A landscape with many valleys, sampled at points; each row gives a point and its height.
A ball rolls from a point to the lowest of its 2 nearest points, and stops where none of them is lower. Distance is the straight distance between rows; heights are no part of it.
Z410 height 400: [2 30 11 11 2 16 -23 -4 1 -1 4 -9 0 10 -2 -12 3 11 -8 13 -4 13 24 0 7 4 -15 4 5 0 -4 -2 0 8 15 -7 13 -13 9 6 -29 5 -17 -3 14 -9 -1 -1 2 3 -6 6 -3]
Z306 height 581: [-14 12 -1 14 -26 9 10 -14 3 11 -16 -5 3 -4 -1 4 -4 -25 -23 6 -18 -15 -22 4 -8 -18 2 8 -9 -5 -6 8 -2 7 6 -16 -21 -13 1 -14 13 20 3 -14 -3 -14 -5 -14 12 -8 3 4 -11]
Z128 height 387: [-2 -15 -1 9 -17 11 -10 -16 7 -5 -15 1 -8 2 0 8 -7 -9 -19 8 -16 -7 5 -16 5 0 12 -25 15 8 4 -10 1 15 19 10 -7 7 23 11 6 9 -5 -16 -15 -30 -5 2 6 -8 -6 7 -28]
Z728 height 556: [-6 19 8 6 -9 2 1 6 7 5 -9 -7 1 3 10 -1 -11 -6 -19 2 -19 -16 -10 6 -10 -5 -2 13 5 -13 -12 4 -3 8 5 -7 -20 -9 -4 -4 0 10 -10 -5 5 -15 -9 -7 8 -3 0 6 -2]
Z667 height 301: [0 -3 6 1 13 4 -4 -9 -1 -6 4 22 -4 4 3 -22 2 -2 -3 18 -8 18 4 0 -2 12 16 -2 13 5 18 -2 5 0 8 6 -6 14 12 4 4 -3 -15 2 -4 2 -10 15 -11 -4 -8 -11 -7]
Z646 height 485: [0 22 24 2 9 13 4 12 4 5 -11 -26 -7 -1 1 -6 6 6 -19 3 -13 3 0 5 5 7 -11 23 -13 -6 -18 -8 -7 8 11 -6 2 -10 -2 5 -11 4 -5 0 15 -6 -9 -13 7 0 -8 -2 -9]
Z938 height 165: [5 -6 1 4 -17 0 -5 11 -13 8 9 -2 6 -2 16 -3 6 20 -4 2 13 -8 13 4 -10 -12 -21 16 -7 -3 5 -14 7 1 7 0 1 -12 -3 2 -12 2 6 3 6 1 3 -1 9 -4 -14 5 23]
Z731 height 94: [5 -8 -8 6 -10 -2 -7 -13 16 0 -2 -7 7 -6 10 5 -2 4 -3 -15 -9 0 -2 -11 -2 -2 6 5 8 -13 -1 13 10 -4 15 1 -2 -13 16 4 16 0 -2 13 -22 -4 -10 8 7 -2 1 17 -8]
Z400 height 462: [-6 4 -6 -12 -11 -3 -21 2 24 10 -3 2 12 -15 0 -10 3 19 -5 -9 12 -8 -4 4 23 13 -11 -6 -7 -8 -8 -4 -5 -16 -1 -16 -5 -11 10 -1 -10 -8 -9 13 7 0 12 -5 20 13 25 -1 10]
Z401 height 629: [11 -12 -5 -1 -3 -13 7 2 -15 1 6 -9 9 4 16 3 -9 18 15 -23 -4 0 -8 -6 3 -11 -2 8 -7 -10 6 4 7 -3 10 4 3 -8 1 7 22 -12 12 20 -15 11 7 17 8 0 -12 5 2]
Z502 height 612: [1 5 4 2 16 -1 17 11 -18 4 5 -13 9 20 -5 0 -13 3 6 -6 -14 5 -8 4 -4 -10 5 8 6 -17 -3 8 12 0 1 6 7 -4 -6 -23 7 2 -6 -6 -9 11 -5 14 -3 3 -3 3 -1]
Z213 height 235: [-5 7 -11 6 1 -13 7 17 -6 -1 1 -7 -4 -4 -1 5 -12 13 20 -4 -5 5 3 21 8 -10 -8 13 1 13 -15 -4 -8 -17 0 -4 0 6 -8 -23 -2 -14 9 -3 2 9 -1 -7 10 -12 6 -11 23]
Z634 height 233: [16 -10 0 -2 -12 -7 -1 11 -10 7 12 -7 -5 -12 21 7 6 25 5 -15 12 -8 10 -3 0 -9 -18 13 -7 -11 12 -8 18 -2 3 13 0 -15 -6 19 -5 3 13 16 0 -5 -1 6 3 -5 -17 19 18]
Z108 height 159: [2 -16 -15 5 -7 -1 -9 11 12 -1 -5 6 0 -3 2 -8 -2 9 -7 -3 -7 7 0 4 -7 -5 4 8 0 -12 16 6 8 -5 8 5 -16 0 17 7 6 0 -11 6 -14 0 -3 14 9 2 -4 10 4]
Z115 height 158: [6 -8 -4 -5 -14 3 -13 -4 8 -9 7 8 -7 -9 16 -5 9 10 -3 1 21 -9 23 -7 -7 7 -15 2 -3 6 13 -15 -1 1 -7 4 -10 3 -3 26 -23 1 8 -4 -3 -15 8 -14 2 -6 -20 -1 7]
Z430 height 314: [4 -19 -8 -17 -6 -6 14 -9 -9 -8 -4 12 -4 -5 8 6 -4 -6 8 -2 5 -4 0 0 7 14 3 -8 2 8 -6 -10 -5 -6 -19 3 -5 1 -16 16 3 -12 6 6 18 5 6 -10 1 -5 3 2 10]
Z16 height 638: [-4 -7 -8 -2 3 -5 -3 13 -4 1 -10 -8 4 10 -8 5 1 5 6 -19 -7 2 -12 -5 -4 -18 4 -3 -13 -10 11 15 0 -7 13 -3 7 8 3 1 29 -10 16 15 -10 21 14 18 4 11 -3 -1 0]
Z624 height 342: [6 -26 -3 -16 5 1 7 15 13 -5 -14 -4 -22 -10 -19 -4 1 0 -9 14 -2 -4 1 -10 0 8 2 -15 -2 2 4 -6 2 3 -6 9 -14 27 11 21 1 0 17 -5 6 -19 9 -6 2 2 -1 0 -1]
Z909 height 620: [15 -7 10 1 -7 -4 4 5 -8 -1 3 -17 9 16 21 -10 2 16 4 -32 -6 -6 -1 -16 2 -6 3 10 -4 -9 5 -5 -8 7 14 6 -7 3 4 16 6 -11 -1 10 -20 -3 -3 14 7 2 -20 6 -11]
Z379 height 398: [-7 -9 -6 -7 -3 12 -12 -7 0 -3 2 10 13 0 -17 1 3 -12 -4 3 11 7 14 -6 -8 4 -8 -11 -1 20 5 -5 -2 4 -3 -4 16 -10 13 -2 -12 -4 -2 -6 10 -4 21 -9 -2 17 9 3 4]
Z302 height 201: [-19 2 2 -3 -1 10 -3 -23 -6 2 -5 9 5 0 -10 -3 2 -26 -24 11 1 10 -13 -8 -2 10 10 -2 -8 5 -6 -2 0 9 -12 -13 7 -10 13 0 -1 2 -12 -10 14 -6 9 -6 0 6 22 7 -3]
Z782 height 577: [4 -17 18 -14 2 5 22 -3 -22 -1 -6 -2 11 7 -1 9 14 -4 -1 -20 5 -3 -14 -6 6 -12 0 -9 -20 18 -2 -1 -10 1 3 -1 17 1 -10 5 15 -15 13 4 13 26 17 -5 -10 13 -7 -4 -4]
Z288 height 351: [17 -28 -1 -17 0 4 1 -15 -2 -12 -1 2 1 0 4 1 3 6 13 -17 5 2 13 -14 13 8 6 -13 10 9 2 -11 -3 -1 -7 10 11 -2 0 18 1 -16 -6 8 11 -1 12 -1 -1 7 0 1 -1]
Z597 height 441: [10 29 -1 -5 6 -23 -9 10 11 2 -10 4 -7 14 -1 9 -9 1 18 -1 -10 -8 1 -2 5 -3 7 -4 8 -5 0 2 17 -17 -8 9 8 21 -19 5 14 -2 6 6 7 -10 1 4 -4 -9 15 6 10]
Z118 height 588: [10 -12 5 -6 -5 -2 16 -2 -32 0 -3 -6 18 18 17 6 -7 0 6 -27 3 4 -9 1 3 -8 0 -3 -6 11 4 -4 -7 -7 -7 -5 14 1 -9 6 8 -20 1 11 4 28 8 -1 4 6 -2 3 7]
Z948 height 542: [-5 0 -1 -9 -10 -4 -3 4 -3 9 -2 11 -5 -9 -3 -1 18 -4 1 13 8 2 -1 5 4 5 -9 -1 -19 24 -3 -8 -10 -10 -9 -6 8 8 -8 2 4 -7 13 6 33 14 12 -13 -9 3 2 -3 19]
Z935 height 418: [-2 18 18 10 15 0 -7 14 3 9 7 -17 -1 -5 -9 -11 15 14 -4 7 6 18 -2 1 6 3 -7 10 -13 -20 0 11 0 -3 -3 -2 15 5 2 5 -8 8 2 14 -2 8 -4 7 -2 14 5 -11 2]
Z802 height 611: [-10 -6 -7 6 -19 1 9 -11 1 14 -5 18 -2 4 7 2 7 -10 -7 8 -7 -15 -4 -2 -16 -12 7 2 1 7 3 0 -2 4 16 3 -13 -5 3 -8 15 9 -1 -2 -2 5 -9 6 -5 -18 2 7 8]
Z515 height 388: [0 26 3 9 10 -7 -22 20 8 2 2 -21 -1 -3 -10 5 1 21 6 7 3 16 13 8 2 3 -15 14 -2 -7 1 5 9 -7 10 -2 17 0 -2 -1 -7 4 9 7 1 6 -6 2 3 0 2 1 12]
Z418 height 361: [10 -9 -8 10 -18 3 -17 -18 16 -3 -2 15 -4 0 13 1 -1 -4 -2 7 2 -6 9 -18 1 9 10 -23 11 7 -1 -6 -6 8 10 9 -4 6 22 12 10 1 -9 -5 -1 -21 -8 4 -3 -10 -3 6 -19]
Z416 height 426: [-2 21 -1 15 -8 4 -28 0 11 4 3 1 8 0 -8 -14 5 9 -3 15 8 1 13 -11 0 10 -7 -5 -4 -2 1 2 -1 3 3 -5 5 -7 16 4 -25 13 -18 2 5 -17 3 2 7 9 10 9 -2]
Z817 height 274: [0 -6 2 -11 22 16 2 -19 -12 -19 2 -5 10 1 -6 11 -9 -9 -2 -9 2 24 6 1 8 9 1 -4 8 4 9 1 -1 4 -16 -3 24 -5 -4 4 0 -19 -13 4 6 15 10 0 -4 24 17 -1 -3]
Z368 height 445: [7 25 -5 11 16 5 -30 -7 18 -5 4 -6 2 5 -5 -3 -8 18 3 2 9 8 17 -10 7 14 -5 -7 4 -19 0 11 10 3 -1 -1 9 -9 6 7 -18 9 -19 -1 -9 -10 -8 6 8 10 15 16 -13]
Z38 height 251: [2 -5 1 5 -9 -8 8 -5 -6 -5 -12 -1 -4 12 4 11 -1 -10 1 -4 -6 -4 -2 -13 -6 -7 -1 -4 -7 8 -4 1 7 8 -4 1 -5 1 -4 1 5 -7 13 -13 -6 -5 10 -9 3 -3 -12 9 -3]
Z721 height 608: [13 -9 4 -3 1 8 8 4 -12 1 -9 -10 12 20 11 -15 -2 10 -8 -29 -4 -20 -7 -16 -2 -1 12 -1 0 -12 -3 -9 -4 -1 6 0 -3 -6 0 8 1 -16 -9 -3 5 -5 7 11 7 9 0 17 -16]
Z472 height 244: [-12 8 8 0 -5 -4 -6 -12 1 9 -10 10 6 1 2 -6 2 -21 -10 5 -5 3 -24 -16 10 18 19 -7 -12 2 -5 5 -5 0 -14 -15 9 4 6 7 18 -6 -1 -1 11 -6 10 -8 2 11 21 -1 -12]
Z481 height 377: [3 12 -5 6 15 -7 -8 2 9 -5 -3 -6 -6 -5 -2 -2 -14 10 9 5 -13 17 8 -4 11 1 7 4 12 -12 7 11 10 -4 1 7 6 5 4 1 12 5 -6 4 -10 -5 -11 12 -1 -6 9 -1 2]
Z927 height 343: [-6 22 11 4 8 22 -6 -1 7 -8 -2 -15 -7 -2 -8 1 -4 10 -7 15 -13 19 32 16 7 -2 -14 16 3 5 -6 -12 0 1 12 -3 1 -5 -10 6 -22 -3 -14 -8 20 5 -8 -7 1 -5 -10 4 8]
Z812 height 399: [-8 -14 3 7 -1 9 4 -10 0 4 4 7 8 -22 -5 -8 20 -7 -13 7 0 6 -7 4 -2 7 -10 0 -6 8 3 2 -4 8 0 -11 0 -23 15 -10 -9 11 1 0 2 -4 1 -5 -2 10 -7 -11 -8]
Z815 height 430: [-2 -9 13 -8 15 18 18 3 -4 10 5 3 0 -5 -7 -6 18 -9 -5 1 -1 -7 -7 7 1 -1 -11 -6 -8 7 -7 -5 -17 14 5 -7 -10 -4 1 -22 -6 10 0 0 12 1 -1 -1 -4 3 -6 -16 -10]
Z69 height 558: [4 18 20 14 9 2 20 5 -17 5 9 -7 -4 2 4 -8 -15 -6 -5 14 10 -10 -6 6 1 2 9 9 4 -16 -5 4 7 7 -33 0 -5 0 -2 -3 -23 18 -4 -17 -11 -18 -14 -7 -7 -3 -1 -10 -10]
Z965 height 298: [12 3 14 -4 -4 -5 1 15 -1 12 7 -14 -11 -14 10 2 17 20 -1 3 3 0 3 4 3 -9 -17 19 -12 -9 7 -6 8 1 7 11 6 -2 -8 25 6 1 18 25 10 12 -10 1 -5 -8 -19 7 20]
Z998 height 254: [-4 13 8 4 6 10 8 1 -14 -8 -1 -15 -6 11 -1 1 -10 1 3 4 -14 5 18 13 -1 -6 -8 6 10 11 -12 -19 -5 -6 6 5 -3 -2 -17 -8 -12 -9 -5 -10 16 12 -6 -8 0 -10 -9 -2 12]
Z25 height 231: [7 -16 0 -8 -4 0 -2 -2 5 -16 4 -3 -11 -14 0 -12 -1 8 -2 5 7 12 17 -3 9 7 -7 -1 1 8 17 -12 1 4 -10 7 -13 18 0 30 -11 -3 7 -2 -4 -7 5 -14 6 -2 -20 -5 12]
Z144 height 232: [0 12 1 8 21 4 -1 -11 -7 -13 9 -7 5 -3 -7 8 -9 3 9 -4 7 31 7 4 3 5 -4 2 6 1 6 7 5 -1 -11 -2 22 1 -11 6 0 -4 -7 5 -13 18 -4 -2 -3 9 0 -5 -9]
Z131 height 666: [5 -7 -14 -17 10 1 -2 13 10 -1 3 0 -12 -3 -17 19 2 -8 11 -2 4 -24 1 7 -16 -13 -7 -6 1 1 -4 6 0 -1 11 10 -6 1 -13 -17 7 4 10 0 0 8 4 0 -5 -4 -6 4 0]
Z487 height 653: [5 -3 -6 -20 18 1 3 22 -3 5 -1 2 -19 -4 -13 17 0 -7 1 5 10 -24 -7 12 -17 -13 -6 0 1 -14 0 -1 14 -9 -1 12 -5 2 -22 1 7 7 7 2 14 16 -1 6 -15 -7 -6 11 15]
Z622 height 285: [10 -22 -8 -14 -6 -13 6 9 9 -12 0 9 -16 -15 2 -7 1 5 3 2 15 -2 2 -6 7 13 5 -15 -2 2 11 -4 -2 -5 -20 11 -18 27 2 23 -1 -12 16 0 -9 -13 8 -9 4 1 -5 -15 14]
Z625 height 213: [-1 -14 -9 8 -12 4 -7 0 -2 -6 0 12 -2 9 9 -15 0 8 -14 -4 -4 0 16 -11 -7 -8 9 -6 15 -6 16 -12 5 6 10 7 -14 4 17 1 -3 1 -8 -6 -8 -11 -2 11 7 -12 -7 9 6]
Z682 height 436: [-1 -30 -3 -1 -12 -11 22 13 8 7 -2 0 -11 -11 5 5 -3 6 4 -4 -16 -11 -16 -9 15 -6 9 -12 1 4 -7 -5 -10 2 -6 -1 -7 8 6 -8 11 -6 16 1 -5 -19 -9 2 7 -7 5 -9 -5]
Z873 height 287: [-8 10 -7 8 1 0 3 -13 -8 7 15 15 17 -8 -2 6 11 -18 1 3 13 11 -12 8 -15 2 -5 4 -13 15 -2 12 -10 -1 0 -13 11 -14 -5 -14 2 4 -3 3 -1 27 2 -7 -8 4 2 -9 -6]
Z642 height 408: [-2 22 -6 8 15 -21 -5 0 2 -8 -7 -5 -7 10 -4 12 -19 -6 15 7 -23 15 1 1 10 -2 16 2 18 -9 -7 8 15 -8 -3 10 9 6 -12 -5 21 3 -4 0 0 3 -9 7 -8 -14 21 5 6]
Z477 height 226: [-13 2 -10 17 -5 -7 10 -15 -11 -11 4 2 11 -4 -1 24 -8 -8 12 2 -8 29 -5 5 -7 4 7 6 3 8 6 14 11 3 -11 -4 14 -16 -2 -2 14 -4 5 -5 -24 18 4 -7 -7 -2 0 -6 5]
Z22 height 501: [10 17 10 2 5 -3 -3 15 3 11 -4 1 -15 21 1 -7 -12 -3 -3 11 -3 -29 3 -2 -5 -4 11 2 12 -15 -7 -1 8 -4 -5 11 -5 12 -17 2 -9 3 -1 -10 16 -17 -10 1 -10 -6 6 8 0]
Z459 height 203: [6 0 -1 1 -8 0 -1 -9 -3 -17 -13 -13 2 10 2 11 -11 -6 -11 -5 -10 8 4 -10 -8 -3 -9 3 2 1 10 4 16 12 6 2 -8 3 -2 20 15 -4 9 -5 -11 -3 6 -13 7 -3 -24 20 -6]
Z872 height 300: [-11 -10 -17 -1 -7 -18 6 12 1 5 1 11 -3 -8 -10 5 4 -1 16 4 3 1 -5 15 4 -8 -3 -3 -6 11 -7 2 -7 -6 -9 -9 -2 3 -6 -17 -1 0 16 0 -3 10 6 -11 -4 -9 -1 -18 10]
Z803 height 561: [0 -3 15 -7 -10 4 8 6 -23 14 -9 1 -1 -1 -3 0 19 0 -8 5 -10 -4 -14 -6 3 -14 -7 3 -19 17 -4 -8 -9 -1 4 -4 3 1 -7 1 16 -3 16 4 29 18 9 -7 -12 1 -9 -3 5]
Z714 height 293: [3 7 4 10 -18 -17 4 -7 -2 11 -10 2 -7 12 12 -1 3 -3 4 10 -10 -12 -11 -17 -3 -2 10 -5 -1 -2 -4 7 1 6 4 -1 1 8 7 6 9 7 14 -9 -1 -20 5 4 -7 -5 -5 1 -11]
Z423 height 644: [2 -1 -1 -13 8 -11 -9 11 9 13 -4 6 2 5 -5 -2 13 -5 1 -15 5 -6 -22 -1 -3 -2 8 2 -16 -19 9 14 -6 -13 9 1 -6 14 -3 5 20 5 4 21 -6 23 -4 17 -4 7 7 -2 9]
Z141 height 376: [4 -21 0 -7 -6 7 2 -9 -11 0 6 9 7 0 -2 3 10 1 13 0 15 5 14 -8 2 4 -5 -9 5 17 11 -4 2 -2 -9 3 22 -6 -4 10 -6 -10 -2 5 16 2 21 -5 -12 15 2 2 10]
Z890 height 464: [4 25 5 8 7 0 -16 6 14 4 11 -15 8 -7 0 -2 -4 13 3 -13 16 0 0 3 10 15 -6 6 -2 -21 -14 8 3 -5 -9 -11 4 -16 11 0 -25 4 -20 1 -10 -18 -4 1 22 7 25 5 -9]
Z380 height 297: [-15 12 -3 2 11 11 1 -9 5 -3 -2 0 8 -2 -26 13 7 -24 -3 4 -1 13 -8 5 -4 3 -5 2 -6 17 -12 6 -4 2 10 -4 17 -8 -7 -15 16 4 -2 -4 9 18 10 -9 -8 4 8 -6 -4]
Z149 height 444: [-2 -17 -4 11 -7 -10 15 6 5 -5 3 -14 -12 -11 5 1 -16 14 6 -4 -25 13 0 0 9 -3 -3 -3 4 2 -7 -1 -3 5 5 6 -4 3 13 -7 10 -1 3 -5 -18 -9 -9 -2 9 -3 -8 -9 -4]
Z618 height 480: [2 -8 3 -7 2 0 4 -2 15 8 7 5 1 -16 20 -1 18 -13 9 15 10 -16 -17 11 7 9 9 -2 -7 5 -12 6 -19 5 4 2 -5 5 -2 -9 7 19 -1 20 4 -2 -14 5 -11 4 -6 -19 -10]
Z103 height 597: [10 -8 5 -12 11 8 20 -1 -20 -8 2 -9 8 11 9 0 -8 2 5 -28 10 -8 -1 1 3 3 9 0 0 -3 -7 -7 -7 -4 -5 -6 1 5 -8 0 4 -18 -7 2 -6 8 4 4 7 4 -1 0 -10]
Z406 height 260: [-15 -11 2 8 -11 -1 -7 1 1 3 -5 20 -3 5 -1 -22 5 -1 -15 19 -10 7 5 1 -11 4 16 -9 6 1 28 -6 5 3 12 2 -11 19 26 -9 -1 7 -7 -6 -9 -3 -5 18 -9 -13 -1 -1 4]
Z506 height 258: [-13 -6 -16 11 2 2 0 -29 -4 -12 15 13 20 -7 5 16 3 -21 7 -2 3 18 -6 9 -14 -4 2 5 8 20 4 8 -1 4 -1 -6 15 -18 1 -10 8 2 -3 4 -11 19 2 -11 -11 4 6 -4 -7]
Z387 height 442: [-12 -1 3 -2 -8 -3 -10 11 15 25 6 10 4 -11 5 -12 16 15 -9 5 3 -15 -10 5 14 -1 -5 -3 -6 -11 2 4 -1 -9 8 -16 -9 -10 18 -19 -14 6 -10 6 2 -2 1 4 11 10 15 2 6]
Z919 height 534: [10 18 20 8 9 -2 14 12 -10 2 2 -6 -10 15 4 -14 -9 4 6 18 2 -11 7 -1 8 2 12 1 11 -10 3 -1 3 3 -24 11 3 19 -12 3 -17 8 4 -21 7 -22 -9 -3 -11 -11 -4 -2 -7]
Z91 height 575: [0 17 10 10 18 -5 16 -5 -13 -3 10 5 3 12 -2 -8 -20 -12 10 7 8 0 -5 9 6 11 17 -1 10 -6 -6 9 9 -1 -33 -1 2 10 -4 -14 -16 3 -5 -19 -18 -7 -9 -1 -1 -6 9 -12 -8]
Z417 height 598: [-17 9 -5 12 -20 8 2 -5 3 9 -19 -3 -2 1 -9 11 5 -20 -17 8 -14 -13 -4 5 -16 -18 -5 5 -4 8 -1 2 -5 5 22 -8 -10 -16 -6 -19 11 15 9 -10 0 7 4 -7 2 -11 -3 8 8]
Z944 height 74: [3 0 0 4 -18 -9 -3 3 -9 -2 10 6 5 -2 18 -11 9 11 -8 1 31 -3 13 1 -9 1 -12 11 -11 -3 15 -5 1 -7 -13 -1 -11 7 -4 14 -23 -5 9 -2 -12 -4 7 -5 8 -6 -17 -1 24]
Z906 height 587: [11 -9 4 4 13 -7 16 0 -16 -4 15 1 6 16 -2 -6 -23 4 14 -8 -1 -3 1 -2 2 6 16 -8 15 -7 1 6 9 2 -21 2 9 3 5 -20 -9 -4 -3 -12 -20 -10 -2 7 -5 -2 3 -8 -13]
Z708 height 277: [-7 -4 -9 -13 -4 -7 3 -17 -5 -1 1 18 8 -4 10 -6 2 -16 1 7 15 0 -17 -10 6 20 11 -7 -4 3 4 1 -11 -4 -20 -9 2 0 -4 9 2 -10 -5 10 12 6 5 -4 2 12 18 -1 1]
Z83 height 330: [5 7 3 2 -14 -14 -15 -9 20 5 -14 17 -2 4 10 -9 11 -6 2 8 -4 -11 -9 -21 -1 18 21 -9 -4 -1 -1 0 -4 4 -1 5 -9 17 13 21 13 7 2 2 4 -22 -3 -2 -5 -9 4 6 -10]
Z8 height 368: [-11 6 -1 3 0 15 -11 -13 -1 -7 13 15 7 -9 2 -19 8 -12 -15 12 8 9 4 4 -10 11 -1 3 1 10 14 -7 -3 8 -3 -10 -13 -9 8 -6 -19 6 -17 -9 -4 -2 -6 -7 -4 -1 -10 -5 -7]
Z29 height 164: [5 -1 -16 3 -1 1 -7 0 1 -22 -6 -13 6 7 0 6 -17 8 -3 -22 -5 5 9 -13 -1 -7 -1 6 4 -12 2 5 12 4 1 2 -10 -10 3 11 5 -6 -2 -5 -17 -3 -3 3 15 3 -3 16 -15]
Z915 height 187: [-3 2 3 3 7 0 6 -13 -22 -16 6 -6 16 4 -6 23 -7 -3 17 -5 5 34 3 8 -3 -4 -6 0 2 18 11 0 6 3 -7 7 16 -5 -12 3 7 -6 5 -3 -7 33 9 -5 -10 8 -16 4 10]
Z333 height 521: [2 -5 0 -12 -10 -8 -2 -3 11 13 5 3 -2 -12 8 -3 17 7 12 9 15 -12 3 3 5 5 -8 2 -10 13 -7 -8 -14 -4 2 -2 10 3 -10 5 -7 -7 5 13 13 4 -2 -9 0 4 -6 -16 10]
Z686 height 307: [-5 -1 -5 -5 15 14 0 -23 -11 -16 6 5 8 0 -5 -7 -11 -10 -1 -9 10 20 5 9 5 13 9 -3 8 10 1 -7 -2 4 -15 -6 7 -6 -1 -9 -14 -13 -18 -13 -6 3 4 0 5 13 16 -4 -11]
Z986 height 599: [2 1 3 1 26 -10 17 10 -16 4 13 -9 1 28 -6 -2 -15 0 17 -12 -10 -18 -10 0 -4 -7 18 -7 16 -15 -14 7 7 -7 -5 2 11 -1 -4 -29 0 -2 -1 -11 -21 -2 -5 17 -3 -4 10 -10 -15]
Z520 height 415: [-4 -17 -1 6 2 9 3 -2 8 -10 -7 -6 -5 5 -9 9 -18 3 -3 0 -17 9 4 -6 7 -2 7 -15 17 -4 -1 1 5 15 11 7 -5 3 18 -4 9 -1 -2 -10 -22 -16 -11 8 7 -5 -11 0 -18]
Z470 height 438: [5 22 19 15 -3 15 -8 -7 6 3 6 -22 0 -7 8 -11 5 9 -10 -2 -13 9 16 9 4 8 -18 15 1 0 -13 -5 -5 6 25 -7 3 -24 16 -1 -21 4 -19 4 5 -6 -9 -5 9 5 -13 -1 -15]
Z951 height 421: [-2 -3 0 -13 -8 -9 -11 17 22 15 -9 13 -6 -2 -1 -11 8 7 -2 2 -3 -10 -13 -3 8 -1 5 -3 -5 -16 0 4 0 -11 -2 -8 -15 12 9 6 -3 5 -5 10 4 -13 0 3 5 6 16 -1 10]
Z978 height 639: [11 4 6 -8 25 2 6 20 -1 1 5 -1 -8 -5 -3 5 -4 12 5 -2 13 -6 -1 18 -7 -5 -11 12 1 -19 1 4 10 -8 -2 16 -2 5 -21 3 -8 11 -2 9 5 13 -15 8 -13 -6 -6 4 19]
Z663 height 339: [-2 5 -3 1 15 6 -11 -14 11 -12 4 9 -2 -3 -7 -3 -10 2 4 17 -3 18 17 -8 7 9 7 -13 13 5 10 0 -1 6 -1 6 6 1 9 0 2 4 -5 -4 -3 -1 -7 10 -12 1 3 -4 -15]
Z41 height 478: [-2 10 -11 -1 5 -5 -20 -11 10 -1 9 -2 14 -9 3 -14 3 7 5 -11 21 0 -2 -1 11 15 -4 -3 -5 -11 -7 3 -5 -5 -4 -19 10 -17 12 -5 -24 -4 -16 12 -12 -2 10 -1 17 16 15 -1 -2]
Z958 height 409: [-8 -41 -9 0 -18 2 21 1 7 4 -1 9 -10 -20 -5 17 5 -9 -1 2 -8 -8 -10 0 7 -9 -1 -16 -4 17 -7 0 -8 11 -4 7 -13 3 3 -6 5 5 21 -6 0 -16 4 -5 0 3 -6 -16 -9]
Z301 height 471: [14 30 -1 -4 5 -12 -14 16 1 2 -12 5 -8 21 5 1 -5 3 4 -4 8 -28 9 2 -12 -5 5 -6 10 -13 2 -9 9 -20 -3 7 4 19 -28 6 -7 -2 -2 -7 20 -7 0 3 -7 -15 8 16 9]
Z614 height 138: [-7 21 -5 -3 5 0 5 15 -14 -8 -5 -15 -10 4 -6 12 -21 4 12 -8 -1 2 11 29 -2 -6 -6 11 10 14 -17 -13 -2 -22 -5 2 0 1 -23 -24 -12 -15 -1 -10 10 21 -1 -13 10 -17 6 4 19]
Z894 height 651: [5 -2 -17 -10 -1 -10 -9 -7 10 2 1 22 5 9 5 5 10 -14 8 -14 10 -15 -7 -5 -19 -5 11 -1 -1 -4 4 15 -1 -8 13 6 -5 8 -4 1 22 1 2 9 -14 13 1 16 -4 -4 1 3 -2]
Z99 height 341: [-12 -10 -8 3 -7 -6 10 9 -3 0 -3 13 -13 -6 -15 8 -2 -12 6 15 -1 7 0 3 -4 -8 0 -9 3 17 3 0 4 -1 -19 2 -8 6 7 -13 -2 2 24 -20 1 -4 5 -8 -11 -9 6 -8 11]
Z224 height 458: [2 -12 4 -5 10 15 9 -12 7 5 9 -2 2 -16 0 12 17 -14 1 -2 6 -9 -14 6 0 4 -6 -4 -8 10 -19 10 -17 20 16 3 -1 -12 -13 -16 5 18 8 11 9 2 -4 2 -13 11 -4 -13 -19]
Z645 height 378: [-14 -34 -12 0 -15 -2 19 5 0 4 -1 10 -15 -1 -20 8 2 -11 -11 10 -5 -7 -5 0 -6 -19 8 -12 -3 10 3 0 0 0 6 5 -17 12 5 -16 18 -1 21 -19 -8 -1 9 -3 1 -12 4 -6 7]
Z699 height 389: [-3 -13 10 -7 -2 5 6 14 12 9 -12 4 -14 -12 -5 -2 -3 -2 -8 16 -8 -9 -5 -3 6 1 8 -9 1 -7 -2 -2 -7 3 -5 6 -11 13 9 5 -1 11 3 -6 16 -21 -2 -1 -6 0 16 0 1]
Z452 height 337: [-9 12 -6 5 -2 16 -6 -21 -9 -16 5 16 20 9 -7 -6 -5 -8 -1 -1 9 13 15 7 -19 -1 1 0 6 17 14 -9 -6 9 1 -16 6 -6 -1 -2 -24 -4 -21 -13 -2 5 8 -6 3 8 0 -2 -10]
Z119 height 500: [6 -7 -4 -4 -10 -14 -4 -1 22 9 10 5 -3 -14 11 2 25 6 12 9 7 -7 -4 1 5 7 -9 -1 -3 2 1 4 -13 5 14 5 -2 4 6 -1 4 6 9 20 -2 -5 -4 -2 -3 0 -6 -14 -6]
Z246 height 659: [1 -17 -28 -7 -1 -4 -7 0 9 -7 15 8 0 -2 -5 16 5 0 12 -6 9 -7 8 7 -20 -10 -9 4 4 5 2 11 2 -8 14 6 -2 -4 -7 -2 9 0 2 6 -7 15 -1 6 -8 -6 -11 1 6]
Z845 height 624: [5 5 7 -6 34 2 10 31 -12 2 1 -15 -4 12 -10 1 -13 12 3 -14 -7 -4 -7 10 -3 -13 -6 14 5 -26 -1 8 13 -3 2 10 -1 9 -14 -12 7 7 -7 1 -8 19 -17 18 -5 -4 -5 7 4]
Z734 height 349: [8 18 8 6 -9 -11 -20 13 7 3 4 -21 -9 -13 3 -4 11 26 9 1 3 16 8 6 12 -1 -16 18 -3 -7 2 -4 2 -15 11 3 6 5 -5 19 3 -7 7 25 12 11 -6 8 -1 -9 -2 2 27]
Z305 height 526: [0 17 11 -4 2 11 3 5 12 9 -12 -12 5 -7 4 -14 -2 -6 -26 -8 -8 -8 -20 10 -1 5 -2 17 -11 -6 -24 1 -15 7 6 -15 -20 -12 3 -5 -6 3 -11 5 8 -10 -13 -6 13 6 3 7 -14]
Z274 height 253: [-15 10 0 1 5 12 -1 -17 -4 -1 -11 3 4 10 -22 10 -1 -26 -12 7 -8 1 -3 -3 -6 -5 -1 -5 -2 10 -6 -4 -1 9 -2 -4 8 -13 -2 -18 5 3 1 -21 11 -4 13 -7 2 6 17 -2 -10]

Where does a ball stop that starts at each point below?
Z845 -> Z731
Z41 -> Z944
Z16 -> Z915
Z22 -> Z731
Z149 -> Z731
Z803 -> Z915
Z812 -> Z915
Z417 -> Z410
Z682 -> Z614
